Points on a hilly landscape, in no order, each with its height.
From any point a ball rolls to the lowest of the 2 points nearest to it. It stops when none of these is lower. Distance is the straight distance between rows; heights are no part of it.
zur: [ -5   4  -9  -2  31 -27  -5 -36  11  -9  20   9  12  -9  17  -3  17  -6
  -7  -4  16 -17 -15 -24  20   6  -8 -20  26   6   2]  height 402
zed: [ 13  21   6 -23  20  -8  -5 -26  21   8 -10   4   7 -27  25 -27  29   4
 -25 -23   2 -22 -18 -24   3  20  -3 -14 -21  -9  13]  height 125
kav: [  8  48  14 -16   8  20 -13  -3 -15  -7  -8   2  -7 -18   2 -20  12 -25
   9 -22 -20  -2  -3 -11 -14  18  -9  25 -31  -6  14]  height 412
Zuzem: [ -3  -7   9 -13  -8   6   1  29  -3  -4  -6  -9  -8  -3  -9   2   0  14
   4 -15 -13  -1  14  28   4  13  -2 -18  -7   0  -8]  height 363
ludar: [  3 -11  41  13 -29   9  -7  15  24  -6  -8   5  17   3   6  27 -15   8
   9  15 -12  12   2  38 -19 -22   3  27  -7 -34  10]  height 513
bupaf: [ 12  -4  -7  -6 -10  -9   6   5  -4   2 -18   1 -12  10   9 -26 -12  -1
 -22 -24  17 -22  22   4 -25   3  16   6 -22 -18  19]  height 508
sos: [ 10  -5  15 -15 -25   0  16  23   9   6 -29 -14 -13   8  -4  -5 -17   5
 -16  -7  -6   3   4  30 -18   3  13  16 -30 -21   9]  height 437
zeli: [-16   7   2  -6  -6  28   9  33 -14 -24   0 -13 -23   7 -28  11  -9  -9
  20  -7 -10   4  18  23  16   9 -19 -20   7  17 -15]  height 230
det: [  5 -33   4  41 -29  -4   1  20  10   2  -9  11   6  32 -12   6 -25   2
  -6  26  11  22  18   7 -14 -27  25  28   7  -8   6]  height 424
Muf: [-11   0 -15   8  27 -24   4 -22  -6 -25  19  15  -7   6   0   6  12  -8
  -7  -7  20 -15  -4 -32  15   7   0 -36  26  12 -16]  height 428
Tem: [ -3 -13  -5  13 -12 -10  -1  13  -2 -26  -6  21   4  30   4 -13 -19  -6
  -8   3  35 -25  19   0 -36 -30  10  -2  11 -32  24]  height 130
pebi: [ 20  -4  -7   0  -4  -8 -23 -25  -2  25 -10   7  -6 -10  22 -12  19  15
   2 -17 -20  14   8  -7  10  14  29 -15 -13   7  -5]  height 370
meri: [ -6   7  10  11 -11  -5   6  27  -2 -35  -3   9  -3  22   1   5 -18  -9
 -12  -2  28 -37  11  10 -41 -30   1   7   2 -37  20]  height 89
nev: [-18 -11  -8   4   9   3  36  23  -1  -1  16 -19   0  -7 -31  29 -12   1
   0  23  -4   8  -8  18  18  15 -21 -18  26  33 -29]  height 700
pima: [-16  43  23  -8  13   2  -1   8 -18 -49  12  10 -17   7  -4   7   8 -19
  10 -19   4 -34  -7 -12  -1  -4  -5 -15  -1  -3 -12]  height 138
Rav: [  6  -9  -3  18  -9 -12   6  11 -10 -17 -16  11 -26  33  -4  -3  -4  18
 -16 -26  13 -24  20  -2 -12   3  32 -10  -8 -13  -4]  height 670
Pofik: [  8  14  -1   4  13 -13  -5 -25 -14 -15   2  11 -22   4  -2  -8   6  -7
   2 -27  -6 -15  -1 -28   1  29  23  -7 -14   6 -14]  height 562
robu: [ -4 -24 -36  20   2   8  -9  10 -24   6  -5   4  -5  27  -1 -23  -1  -2
   2  -6  16  10  32 -13   2  -6   6 -21  12  10   4]  height 492
Maz: [ 16  11  -4  -8   8  -6   7 -26 -14  -6 -18   2 -26  -5   8 -26   8  -3
 -10 -33  -9 -16   4 -28  -7  29  25  -3 -38   0  -8]  height 547
Gif: [ 17   9 -12 -12   2  -3 -11  -8  -9   5 -15   9  -7   3  23 -36   9   6
  -7 -33   8 -25  24 -13 -19   9  12   0 -28 -20  24]  height 520
zifog: [-29  20  19  -1  11  31  -8   2 -14 -25  14   1  12   1  -3  26   2 -21
  35  21   6   4 -21   8  -3 -14 -38   0  40   2  12]  height 466
fabe: [  2 -15  11   7  -2  -9  -4  13  17 -14  -4  13  -1  15   5   9   6  33
 -14 -12  19 -22  13  21  -2 -13   9 -27  12 -27   0]  height 648
lefi: [-16  11  18  -9 -10  34  -1  20 -14 -14   1 -13   1   2 -10  13   4  -3
  24   2  -5   6   2  30  -2 -10 -35  -2   8  -1   8]  height 386
lig: [ 11 -10 -15  -1   0  -8  -4 -28  16  48   2  -7  32 -24   9   8  -7   1
   2  38 -15  29 -23  -3  11   2   1  23 -10   9  -9]  height 429
pag: [-10  17   3 -19   2  17  10  19 -20 -11   5 -19 -22 -13 -23   0   0 -13
  14  -4 -12   7   7  12  19  26 -19  -5 -10  33 -12]  height 5
Gamo: [ 13 -16   1  53  -5 -23  -2 -18   1   3   0  13   1  24 -20  18  -7  12
  -1  10 -12  20   1 -33  -2   2  41  14   1  15 -28]  height 739
lusa: [  5  45   9 -15  25 -12  -3 -16  -7 -26   4   5  -4 -18  12 -23  22 -11
 -12 -26  19 -42  -9 -28 -18  10 -20  -2 -12  -4  17]  height 518
Gabaz: [ -5  -4 -20 -17   4  17 -10   8 -11  11   3 -13  -5  -2  -1 -10  14  13
  21   9   8  20  12   9  21   3 -31 -17  17  18  15]  height 480
Kemu: [  2  -6   0  -1  -5 -16   6  11   4 -18  -9   4 -27  22   1  -6   9  24
 -19 -30  14 -38  16   4  -3  -2  15 -29   0 -19  -4]  height 660
bif: [ -9  13  -5 -24   6   4   1  -6   5  15   1 -11 -20 -30   7 -15  27   7
  15   1 -12  25  -5  -1  40  22 -13 -32  17  37   0]  height 372
nilol: [ -6 -22 -10  30  -5 -11  11  14  -8 -19 -11  10 -19  43 -21   3  -4  18
 -15  -9  13  -8  19  -9   1  -2  24 -16  12  -1 -20]  height 690
Lur: [  3  -8   7  -8   0 -16  34   1 -12 -20  -3 -15 -11   1 -17   8 -15  -2
 -24 -21   7 -32 -18  -7  -6  18   6   8 -15   6 -20]  height 568
zoded: [ 15 -18   5   2 -12  -4  -3  -6  19  40  -6  -6  26 -20   8  16 -15   4
   2  27 -22  30 -13  16  -5  -8  12  30 -11  -6  -3]  height 472
Tere: [ -8  41  19  -5  17  -1   3   0 -19 -48   7   6 -33   8  -2  -7  10 -12
  16 -31  -2 -33   4 -24   1  15   4 -14 -21   6 -20]  height 178
mep: [ -8  21   7 -23  26 -22  19 -12  -6 -31  24  -2  -5 -18  -4   8  10 -25
 -13 -19  18 -37 -25 -17  12  21 -23 -15   7  15  -5]  height 468
fozu: [ 19  -1   7  -1 -19 -21  19  10   3  -6 -26  -4 -16  13   3  -7 -29   2
 -22 -18  20 -23   6   6 -37   0  30  30 -30 -28  15]  height 494
zeze: [  9 -18 -12  12  -8  -1 -30 -32  15  38   1   9  29   4  33  -6  -7  -1
   7  21  -8  27   1  -8 -13 -24  15  31  -7 -19  18]  height 264
viro: [-20 -10 -13   2   8   9   3  18 -18 -18  13  -2   9  20 -16   5  -3 -19
   1  15  23 -15   6  -4  -6 -21 -32  -7  27   5   9]  height 315
Zafin: [ 17 -27  -1  37 -13 -29  22  -6   5   4  -5  -1  -9  21 -23  18 -16  16
 -18   8  -3  12  -7 -16  -6   2  44  31 -10  15 -32]  height 730
loba: [ -4  -1  -4   3   2   4   1   5   3   5   6  -9   0 -18 -19  21  -8   6
  17  21 -22  32 -10   9  18  15  -5  -2  13  21 -21]  height 642
fil: [ -5  26  -1 -27  21   2 -11 -27  22  11   8  -5  16 -45  19 -15  30  -2
   3   7 -10   6 -29  -7  29   8 -26  -4   7   5  12]  height 362
lik: [  2  11  17 -16  14  -9   3  -7  12   2   7  -3  11 -22  -5  23   3  -5
  -7  -3 -12  -2 -21   6   6   8  -5   9  -2  -6 -12]  height 449
Futo: [ -6  24   4 -14  15  -8 -13 -13   0 -19  14   7 -28 -15  17 -22  36   7
   7 -27   8 -12   0 -18  25  21   3 -36   5   8   1]  height 259
tima: [  3 -29 -23  -5 -11   6   1   5  15  36  -5  -5  23   0  20 -19 -16  -7
 -13  14  15   6  15  11 -16 -16 -12  32 -12 -10  33]  height 451
voze: [  1 -19 -14 -15 -22  26 -22  -5  13  41   3  -8  25 -10  27  -4  -5  24
  24  31  -8  31   5  28   0 -16 -17  13  -2   3  17]  height 443
govi: [-12  11 -10  -8   3  28 -10  23 -23 -11   6  -6 -11   3 -16 -18  15  -6
  25  -8   7  11  11   4  18  11 -36 -15  15  17  12]  height 399
bor: [ -8   7  -6  17   7   1 -13 -11  -6  -3   8   7  -6  -5 -10  21  -4  -7
  31  13 -12  23  -3  -9  16   7   3  -7  18  21 -23]  height 676
Diteg: [ -8 -19 -19  33   4 -13  -2   4   5  -9   6  14   5  33  -8   4   4   5
 -12  -1  20  -5  11 -23   4 -13  16 -23  27  -2 -17]  height 710
femed: [ -3  17  10 -32  17  -2  -8  -9  27   6  -6  -4   7 -35  24 -23  37  11
 -21 -20   7 -16 -16  -2  21  11 -19 -26   1 -12  20]  height 97
saz: [-20   6  15   1   1  40  -4  13 -17 -12  11  -7  10   6 -13  22 -11 -16
  31  23  -7  15  -6  21  -4 -15 -33   4  23   9   3]  height 430
bir: [  5   5 -14   5  10  -2  -6  -3 -16 -24   0  10 -27  21  -7 -15   8  -2
   3 -28  10 -17  18 -14   7  14  12 -22  -5   8 -10]  height 558
vor: [ -4  -3 -22   0  21 -24 -12 -33  17   8  14   7   0 -16  26   0  23  13
   7  -2   3   8 -11 -18  35   3  -1 -29  34  14 -11]  height 364
Virid: [ -6 -14   6   1  -5   3   8  28  10   5   4 -18   4   0 -19  22  -3  23
  -1  14  -2   5  -2  29  12  -2 -17 -13  25   5  -6]  height 639
Gasek: [  3  12  -2  -3   0  19  -9  16 -32 -10  -6  -4 -18  13 -17 -12  -8 -19
  23 -15  -5  12  23  -2  -5   7   2   9 -20   6  -5]  height 473
nak: [  2 -26  -8  12  -2 -18   7   2  12  -3   7  14  15  21  11  -6 -16   1
 -29   5  34 -21  17  -1 -16 -28   2   2  10 -27  19]  height 187
dad: [ -3 -26  -6  22  -8  -2 -13 -12  23  20  15   3  36  12  17  18 -17  10
   9  39   7  17  -6   4  -9 -29  -4  19  22 -16   7]  height 586
dubek: [  3   7  -8 -17   3  -5   7 -15   6  25  -4 -12 -15 -37  11 -17  25   4
   4   2 -21  28 -14 -12  38  34   5 -27  -4  39 -16]  height 450
gefe: [  6  -6  -9 -15   2   0 -13 -19  29  47  -4  -9  29 -24  32   3   9  23
  16  34 -21  28 -26  12  16  -8   8   6  -2   0  -4]  height 368
lat: [  3   8   6 -26  -4  -3  24  13 -12  -7 -11 -18  -9  -7 -13  -1 -13  -5
 -21 -19   6 -22  -2  14 -14  10  -5  16 -21  -7  -6]  height 489
rubev: [  2   5  11  -5  17 -14  26 -16 -11 -11   9  -9   4 -15 -16  12 -13 -18
 -14  -9  -3 -15 -27 -20  -5  17   6  19 -18  14 -20]  height 552
lifom: [ -1  19   7  12  -7  21 -29  -2 -21 -21  -8  22   7  15  -2  -3  -7 -25
  22   2   3   2  15 -17 -34 -15   3  13  -5 -28  20]  height 128
ledo: [ 11  -8   6 -21  -6  -4   1 -18  30  45 -15  -9  15 -33  21  -3   7  17
  -7  23 -27  18 -22   8  25   4  15 -14  -7   3 -14]  height 295
ruso: [-13   7  -2 -21   2  10   7  15  -5 -10   1 -13 -24 -20 -14   1  17  10
  14  -7 -10  15   9  16  30  27 -18 -31  15  28  -3]  height 235
kod: [  4 -16   8  26 -21   0   2  11  -5  -8  -9  14   4  30 -11   2 -21 -11
  -1   8   3  12  14   5 -29 -22  18  37 -14 -22  16]  height 463
Gimog: [  2 -21 -33  -8  -2  14 -16   1  -2  16   5  -7   8   8  15 -25  11  10
   4   0  15  12  21   3   9  -7 -19 -13  10   0  19]  height 556
Tibis: [-28   8  13  12   3  11  10  23 -16 -48  12   8  -5  29 -20  18  -4 -15
   6   4   9 -28   7  -6  -4 -21  -1 -18  24  -2 -18]  height 712
lapal: [ -5  13  -9   7  23  -7  -1 -14 -27 -21  13  13  -2   8 -12   2   0 -35
  25  -5  -1   4  -5 -35   5   1  -3   3   8  18  -8]  height 525
komaz: [ -2 -23  -8  11 -15  15 -31 -15  12  14   2  18  31  19  29   1  -8   8
  30  32  10  19   6  -4 -10 -31  -4   9  17 -18  14]  height 559
vade: [  0 -32  -4  32 -16 -16  21  21   4  -5 -10   0  -2  28 -21   4 -17  11
 -26  14  18   3  12   2 -11 -18  15  20   7  -1  -5]  height 356
gom: [  3 -31 -32  13  -8   4  21  27   7  39  -3 -12   1  -2  -9  12  -7  35
   1  25 -10  27  15  13  19   4  -5 -17  22  33 -23]  height 675
naru: [  4  -3  11  37   0 -24   8 -25  -6 -19  -3  16  -9  24 -17  22  -6  -1
   1 -10 -16   5  -9 -36   5  18  47  12 -18  10 -39]  height 729
kiba: [  4 -33  -8  26 -21  -5  -1   8  28  32   9  -8  29  10  12  13 -18  17
   4  54  -1  33   2  17 -11 -27   5  30   8  -2  -2]  height 620
fogag: [  1   1 -13   3  -7  -4   2 -11   3  22  -3   0 -23 -26   3   3  10  11
  17  13 -31  41  -2 -11  33  35  15 -25   3  47 -27]  height 523
zile: [ -5 -23 -25  12   0   7   2  16 -17  -2   7   6   6  34 -17 -10  -9 -12
  -1   5  25   2  17  -5  -6 -14 -14  -4  19   3   8]  height 397
Bopop: [  8  29  11 -15  -9  26  -7   6 -19  -9 -17  -1 -14  -4 -11  -8  -4 -22
  12 -19 -29  13  10  -4 -11  14   1  23 -40   2   0]  height 432
Geto: [ 12  15  -2   3   8  -8 -32 -32  14   6  -2  25  20  -6  44 -14  13   1
  -2  -7  -6  -7   2 -15  -9 -12  12   3 -18 -32  19]  height 188
nilad: [ -5  -2  11  23   0   2  -2   9  -6 -11   5   6  15  16 -23  20 -13 -12
   8  16  -2  12  -6   2  -9 -19   5   8  14  -5  -8]  height 689
buto: [  8  -7 -23  -1 -16  18 -36 -18  15  39  -4   4  23  -1  45 -14   0  19
  22  16 -18  34   0   6  -4 -18   7  18  -4  -2  20]  height 342
sukuv: [  4  -2 -23  -1   5  -3   7 -10   5  29   4  -1  -5 -29  -8  18  -4   6
  27  33 -25  45 -15  -6  28  19  -3  -5  11  43 -20]  height 593
gusud: [ -5  16   9 -26   2  22 -11   0  20  12  -7  -7  -3 -27  20 -17  34  16
   5  -7  -5  -1  -4  15  23   7 -28 -23   4  -7  17]  height 134
Sevi: [  4  -9 -15   2  12 -21  -9 -17  14  10   1   8 -15  -1  12   4  21  27
  -4 -11  -4   4   7  -9  31  12  17 -41  23  11 -18]  height 291
Vip: [  4  -2  23  -9 -31  -6  25  32   0 -16 -13 -13 -23  17 -17  12 -24   9
 -18 -13   4 -16   5  36 -17  -6  20  20 -26 -17  -4]  height 458
Samu: [ -9  25   3 -14  22  -1 -25 -27   8  -2  12  17 -11 -22  24 -17  32  12
  27 -16  -4   9  -3 -18  26   6  -3 -20  14   4  15]  height 299
volu: [  1 -21 -12   5  -3  -3  36  23  10  28   2 -23  -5  -6 -27  29  -6  26
  -4  33 -13  16   1  19  19  19  -9 -15  22  34 -31]  height 752
sidip: [ -9  -2 -19 -24   9   9  18  18 -22 -11  11 -21  -9  -2 -17 -21   4 -16
 -14 -17  23 -32  10   3   5  13 -39 -10  -5  19   9]  height 169
dazu: [  6 -30 -32  -3 -13   1  -4  13  -4  30  -3 -11  15   5   7 -17  -8   5
 -12   5  11   9  25  17  -7  -9 -11   7  -4   2  24]  height 510
Derig: [ -5  24  16 -22   7   9   2  13  -5 -18  -3  -8  -9  -9  -6  -4   5  -7
 -13 -24  -4 -28  -7   8  -8   5 -15  -1 -18  -6   7]  height 504
Gim: [ 25  11  -3  -8  -3  -5 -10 -15 -11  13 -24   6 -26   3  22 -38  11  18
 -13 -34 -11 -15  17 -10 -13  23  31  -7 -36 -11  11]  height 531
figu: [ -7  14   6   2  17  -3  -4 -16 -12 -22  18   8  14   1  -6  11  -2 -23
   7  -2   1  -9 -13 -15   5  -6  -9   0  13   1   0]  height 499
Foze: [ 14 -22  -3   1 -17  -5  22  16  18  33 -22 -17   3  -9  -9  11  -7  30
 -20   9 -14  14   0  20  13  14  16 -13  -7   7 -22]  height 563
Felem: [ -6  44  11 -22  15  22 -12 -15   3   3  -3  -4   4 -35   8 -23  20 -26
   1  -8 -10   6 -19 -16   0  11 -30  21 -19  -5  25]  height 395
sul: [ -8  29  12  -2   3   0   3  19  -9 -41  -1   6  -7   7  -1   2  -5  -6
 -11 -16  17 -46   3   8 -29 -14  -3  -6   2 -30   6]  height 59
meso: [ -5  13  16   8   5   1  -8   3   3 -25  -3   8 -15   9  -1  17  13   6
  10 -16 -10  -4   6  11   7   1   9 -23   8 -10 -12]  height 90
rarop: [  6  22  -3  -7   6   0 -26 -28  12  14  -3   9  -5 -19  26 -14  33  11
  15 -12 -23  15  -7 -12  24  12  16 -17  -9   6   4]  height 334
Miv: [-16  -5  -9 -17  18   6   6  17 -13  -7  18 -16   7   0 -18 -10   5 -19
  -5  -3  21 -17   2   6  -1  -6 -47 -16  15  10  14]  height 249
vek: [-15  16  11 -15  -4  35  -5  35 -25 -23   0 -13 -20   7 -16 -10   6  -7
  16 -14  -2  -2  18  22   5   6 -34 -11  -6   9  13]  height 336
vaveb: [  7 -33 -10  25 -28 -11  17  19  24  37   4 -13  18   2  -9  11 -24   9
 -13  39  -5  25  -2  19 -14 -20   3  34  -4   9   4]  height 658
kepob: [  7  20  17 -30  -4  16  -5   3  19  22 -24 -13 -13 -36  20 -23  33  17
  -6  -9 -21  11  -5  17  32  18  -6 -30 -19  -4   4]  height 180
zufit: [ -1  13   7   3   5  14 -24 -19  -5   5   3   9  22 -10   4   8  -8 -17
  34  20 -14  24 -13  -5  -6 -12  -1  20   6  -8   9]  height 231
kasu: [ 12   8  20 -28  -4   7   2 -11  25  27 -24  -8   4 -36  21 -16  17   7
 -20  -3 -17   7 -21   9  24  13   5 -14 -22  -1  -4]  height 224
rubis: [ -3 -11 -19  13   4 -22  14   1 -19 -17   9   8   2  27 -16 -12 -18 -23
 -22  -7  38 -21   7 -31 -22 -16   8  12   8  -3   3]  height 201
lugum: [ 12 -31 -47  12  -4  -6   5   0   3  39   3  -3   7  -5   1  -4  -1  21
  -4  19  -9  30   9  -1  15   3  11 -14   8  32 -11]  height 549
kob: [ -1  12  20  13  -4  27 -23  -8 -11 -14   4  14  20  11  -1   9  -8 -22
  23  15  -5  17  -5   0 -25 -19  -7  22   5 -21  20]  height 173
roz: [ -3   8   9  14   1  -4   2  -8 -12 -14   5   8 -12   9 -19  18  -5 -13
  19   0 -17  17  -4 -11   5  15  20   1   3  17 -28]  height 698
galov: [  7   1  -8  22 -15   3  -6   6 -22 -18 -17  19 -14  40  -6 -15 -14 -14
   6  -6  10 -12  29 -21 -32 -13  21  14 -14 -22   8]  height 137
rigof: [ 10 -22  -4  11  -9  -8  29  16   0   6 -10 -14 -11   8 -18  12 -18  13
 -13   1  -9   3   6  14   9  11  10  -5  -5  21 -26]  height 503
kor: [-10  -7  19  -7   3   9  21  24  -5  -6   8 -15   5  -5 -28  27  -7  -4
   3  13  -3  -2 -10  30   5   5 -27  -9  18  10 -11]  height 663
zuzi: [ -1  -7   6  11 -14  22 -31  -9  10   1   5  16  16  13  30   8   2  15
  21  10   9   5  13   8 -12 -23  -3   0   7 -27  23]  height 536
Noviz: [ -5  -7 -14  -1  11 -21  21  -1 -17 -23   5   0   0  12  -9 -10 -12 -12
 -28 -16  37 -38   3 -13 -22  -6  -3  -1   0  -2   8]  height 140
Tasu: [  2   9  27 -23   0   6   1   0  24  13  -6 -10  14 -26  11  10   7   4
 -14   2  -9  -2 -16  25   2  -3 -11   1   0 -20   3]  height 433
Fami: [ -4  -1   1 -12 -10  26 -17   4  -4  20  -3  -9   7 -16  -4  13   1   3
  33  20 -25  29  -9  22   7  -3 -26   9   5  12   7]  height 566
giv: [  0 -13  -3 -16 -23  27  -9  15   2  34   1 -12  17  -6   9   0  -7   0
  16  21 -12  25   8  27  -5  -8 -33  14   3   5  17]  height 516
kelu: [ 11   4  12  15  -2 -10   9 -13 -24 -12  -2   2 -22  15 -22  13 -17 -17
  10 -13 -17   5  -3 -30  -5  24  34  20 -21  17 -33]  height 717
Ruko: [ -8  40   8 -13  15  -6  -3  -8 -14 -32   9   3 -38  -2  10 -19  29  -6
   9 -29  -4 -22  10 -23  15  30   1 -27  -8  19  -5]  height 222
sel: [  3 -23   5  15  -7 -10   2   9  24   0 -11   3  -2   9   1  12   0  29
 -23  -4   1   0   6  21   4  -8  22 -11   6 -19  -8]  height 633
Biz: [  0  24  18  -8  10  -7  23  -8 -15 -17   7  -5   4 -14 -13   5 -10 -34
 -18 -12   2 -29 -30  -9 -14   8  -7  27 -23  -3  -6]  height 537
Keges: [ -6  -3   3   0   5 -10  -5   4  11 -14  -2   5 -19   5   0  11  17  27
  -1 -21   5 -11  11   7  23   8  15 -50  14  -2 -22]  height 189
Nefa: [-12   7  -2  -1  24 -22  21 -12  -8 -36  20  -1  -3   4 -13  11   2 -21
 -13 -16  25 -38 -16 -27   5   0  -6 -16  19   6 -18]  height 452
soro: [ -5  34  -2 -21  21   6 -15 -26   9   6  14   1  12 -33  22 -24  32 -21
   0 -10   3  -5 -18 -23  11  13 -25  15  -7   1  19]  height 382
Dise: [  4  40  18 -18  19  -8  12 -20 -11 -28  -2  -2  -8 -21   5  -8   6 -22
 -20 -27   8 -38 -25 -19 -20  16  -8  11 -25  -1   0]  height 526
Kodo: [-12  -1  -7 -22   2  27 -10   9   3  18  15 -15  12 -19   5  -7  15  18
  26  20   2  15  -8  27  19   1 -57 -14  28  16  20]  height 551
nefi: [ 13 -31 -14  20 -14 -16  17   1   5  25   4  -4  15   3 -18  10 -24   2
 -13  22   5  23  -2   4  -7  -9  10  35  -6  12  -7]  height 688
Zum: [-11  25  20 -18  25 -17  18 -24   5 -17  20  -7  13 -35   3  12  11 -33
 -18  -4  -1 -17 -34 -17   5  11 -13  -1   8   8  -6]  height 483
Gul: [  4  -1  21  -9 -12  14   0  13   5  10 -18 -11   1 -11  -4  10  -6   9
  -3   1 -19   7  -2  29  -6   2  -2   6 -16 -15   0]  height 411
Lop: [  3  29  -1 -10   7  21 -32 -27  -4  18   0   4  13 -22  21  -2   9 -12
  31   7 -18  28 -17  -9   4   1 -13  24  -4   0  19]  height 287
vosig: [ 12 -33   3  34  -9 -35  23   3  11  -7   3  -3  -4  23 -16  13 -21   0
 -36   8  21   0 -11  -7 -21 -19  29  37   1  -5   4]  height 290
tunu: [ 11   5  -7 -11  21 -17 -24 -35  19  15   8   6  12 -17  34 -27  22   7
 -16 -14   4 -18  -4 -24   1   3   6  -5  -7 -17  11]  height 158
Gir: [  0  36   7 -26  10   7   2   2  -3 -11  -7  -3 -11 -25  14 -27  26  -3
 -15 -26  10 -30  -2  -7  -3  10 -21  -4 -17 -10  21]  height 512
fepil: [ -1   5 -10  10  -3  17 -14  10 -25 -12  -7   8 -27  23 -11 -15   7   6
  22 -17 -11  10  32  -3  13  13  12 -15  -4   9 -10]  height 522
nalok: [-17  30  11   7   5   6  13  16 -26 -47  10  11  -9  12 -15   6  -7 -26
  -2 -12  17 -49  -2 -11 -19 -20   3  -6   4 -11 -10]  height 94
ver: [-16 -10  14  27  -6   9   7  27 -10 -34   5   7   4  33 -31  22 -10 -16
   5  16   4 -14  -5   3 -14 -29  11  -1  20  -6 -15]  height 701
riv: [ -2 -10 -24 -15   6 -15  16   9  -9  -1   2  -9   1   3  -3 -21   2  -4
 -27 -22  30 -29   7   4  -2   6 -19 -15   4  -2  13]  height 46
zos: [-22  22  22   0  22  17 -10 -10 -13 -21  25  10  18  -6   0  21  -1 -32
  15  16  12 -12 -20  -6  -7 -23 -28   6  22  -6  14]  height 484
Zam: [ 22 -26 -14  28 -10 -24  11  -6  12  34  -4  -9   7   4 -13  11 -17  12
 -14  16 -10  27  -7 -13  -4   7  34  31 -17  15 -22]  height 713
Peb: [ -8  -8  34   9 -18  17 -20  -3  21  -3   1  11  23  15  18  21  -2  11
  11  16  -3   4   0  28 -16 -29  -4  12   4 -32  13]  height 524
dabiz: [ 10 -13  21   6 -24   4 -10   1  24  20  -3   0  25  -5  12  16 -17   1
   4  21 -16  22 -11  26 -19 -25   9  37 -16 -22  19]  height 498
zon: [  4 -22   0  25  -4 -30  27   2   0 -13   8  13   1  28 -15   8 -19 -10
 -30   3  30 -23  -8 -23 -28 -26  22  22   0 -15  10]  height 254
gogun: [  7 -44 -15   7  -7 -29  10  -1  37  29   8  -3  23   6  11  -6 -14  16
 -35  18  16  -6   6  13  -6 -22   8  17   8 -16  21]  height 335
gupe: [  5  10  19 -23 -21   5  30  27 -17 -15 -20 -21 -22   5 -18  -3 -33  -6
 -21 -21  10 -31  -6  16 -31   3  11  28 -31 -16   3]  height 474
gotun: [ -7   7 -11  26  13  -2  -8  -9 -33 -22   8  19 -19  30 -13  -5  -7 -29
  15  -7  -7   2  11 -40  -2   9  21   5   0  20 -15]  height 561
kabi: [ 10 -14  -7 -15  -5   3  20  18 -10   9  -6 -21 -12  -3 -19  -5   0   9
 -10 -11  -3  -3  13  17   9  21  -4  -9  -9  12 -19]  height 434
bipu: [-13 -13   2 -10   2  17   1  14   9  10  17 -13  14  -3  -6  20   3  16
  20  28  -2   7  -7  32  13  -9 -43 -17  43  10   2]  height 598
Zomel: [ 16   2  -2   9   0  -6 -26 -25  13  24  -4  18  14   2  30  -4   5   7
  -1  -1 -15  13  -1  -9  -9  -7  28  16 -16 -26  13]  height 212
Vedim: [  4 -25 -43  18  -9  18  -8  20 -24  22 -11   2 -11  19  -7 -10  -7  17
  14   8  -1  30  39   0   1  -1   5 -16  14  24  -2]  height 592
Ninaz: [  4 -11  15  16  -6   2   6   3   1  12   9   2  12  -2 -22  32 -16   0
  10  28 -21  26 -12   9   5  -1   2  17   6   6 -16]  height 671
sobi: [  1 -31 -14   9   7 -26  14  -2  17  11  17  -1  25   9  -1   5 -19   3
 -34  10  26 -16  -3  -3  -2 -18   2   9  17  -5   5]  height 255
Temiz: [  3  14   4 -24   6   5 -15 -21  10  25   2  -1  23 -32  19  -4  16  -5
  13   9 -19  19 -21  -2  14   6 -11  11  -5   2   9]  height 329
berun: [  4 -12   5  20 -25 -19   8   7   3  -1 -10  10  -6  21  -8   3 -35 -15
 -22  -6  15 -12   7   5 -39 -15  26  47 -21 -24  20]  height 481
Nure: [ -1  21  28 -20  16  -4   6 -25  12   4   2  -9   9 -42   7   7   5 -20
 -11   1 -18   2 -38 -12   8  18  -6   5  -5  -4  -6]  height 469
Tuvaz: [  8 -16 -30   5   2   0 -19 -10  -2  35  -6   4  -3  -2  16 -12  12  21
  15   2 -13  24   9  -5  18   6  18 -13   0  18  -7]  height 435
zaf: [  4  22  10  10   7   7 -21 -12  -6 -15  -3  17  -6   4  11   5  11  -8
  23  -6  -9   6   5  -6  -1  -1  11  -6   2 -17   8]  height 13
Zozi: [  6 -19  15  -4 -16  -5  15  21  29  10 -16 -13  -4  -8  -9  13  -2  40
 -18   2 -11   3  -2  36  10   3  18 -23   3  -7 -26]  height 603
Baz: [  5  19   9   8   0   2 -16   1 -15 -20  -7  22 -15  19   2 -11   1 -10
  17 -15   0 -12  17  -8 -21  -7  13   4 -11 -22   5]  height 75
Sov: [ -1 -34  -8 -10  -9 -10   7   8  28  30   3  -7  31 -12  19  -9 -17   7
 -18  22  16  -1  -1  25 -10 -19 -10  22   0 -16  25]  height 401

For each start below, name the point where the ball stops.
bir -> zaf
Gif -> riv
Rav -> Zuzem
gom -> sul
mep -> zaf
nefi -> femed
Fami -> femed
tima -> sul
dabiz -> femed

Call two points neighbours if one is among the 2 nearest of the other. Go from one point of each pair to the other, from neighbour to neighbour, staying as low as possible. Name the highest point that can't be avoided.
zaf and sul -> Vedim
pag and sul -> Gimog
zaf and Zuzem -> Zum
femed and pag -> loba

Write out the way that a ball takes from each point below.
nilol -> Rav Kemu fabe sel Zozi Foze rigof kabi Zuzem
Zum -> mep Nefa Muf zur vor Sevi Keges meso zaf
volu -> gom lugum Tuvaz pebi rarop Samu Futo Ruko Tere pima nalok sul
Zafin -> Zam nefi vaveb kiba dad komaz zuzi Peb ludar dabiz zoded lig gefe ledo kasu kepob gusud femed
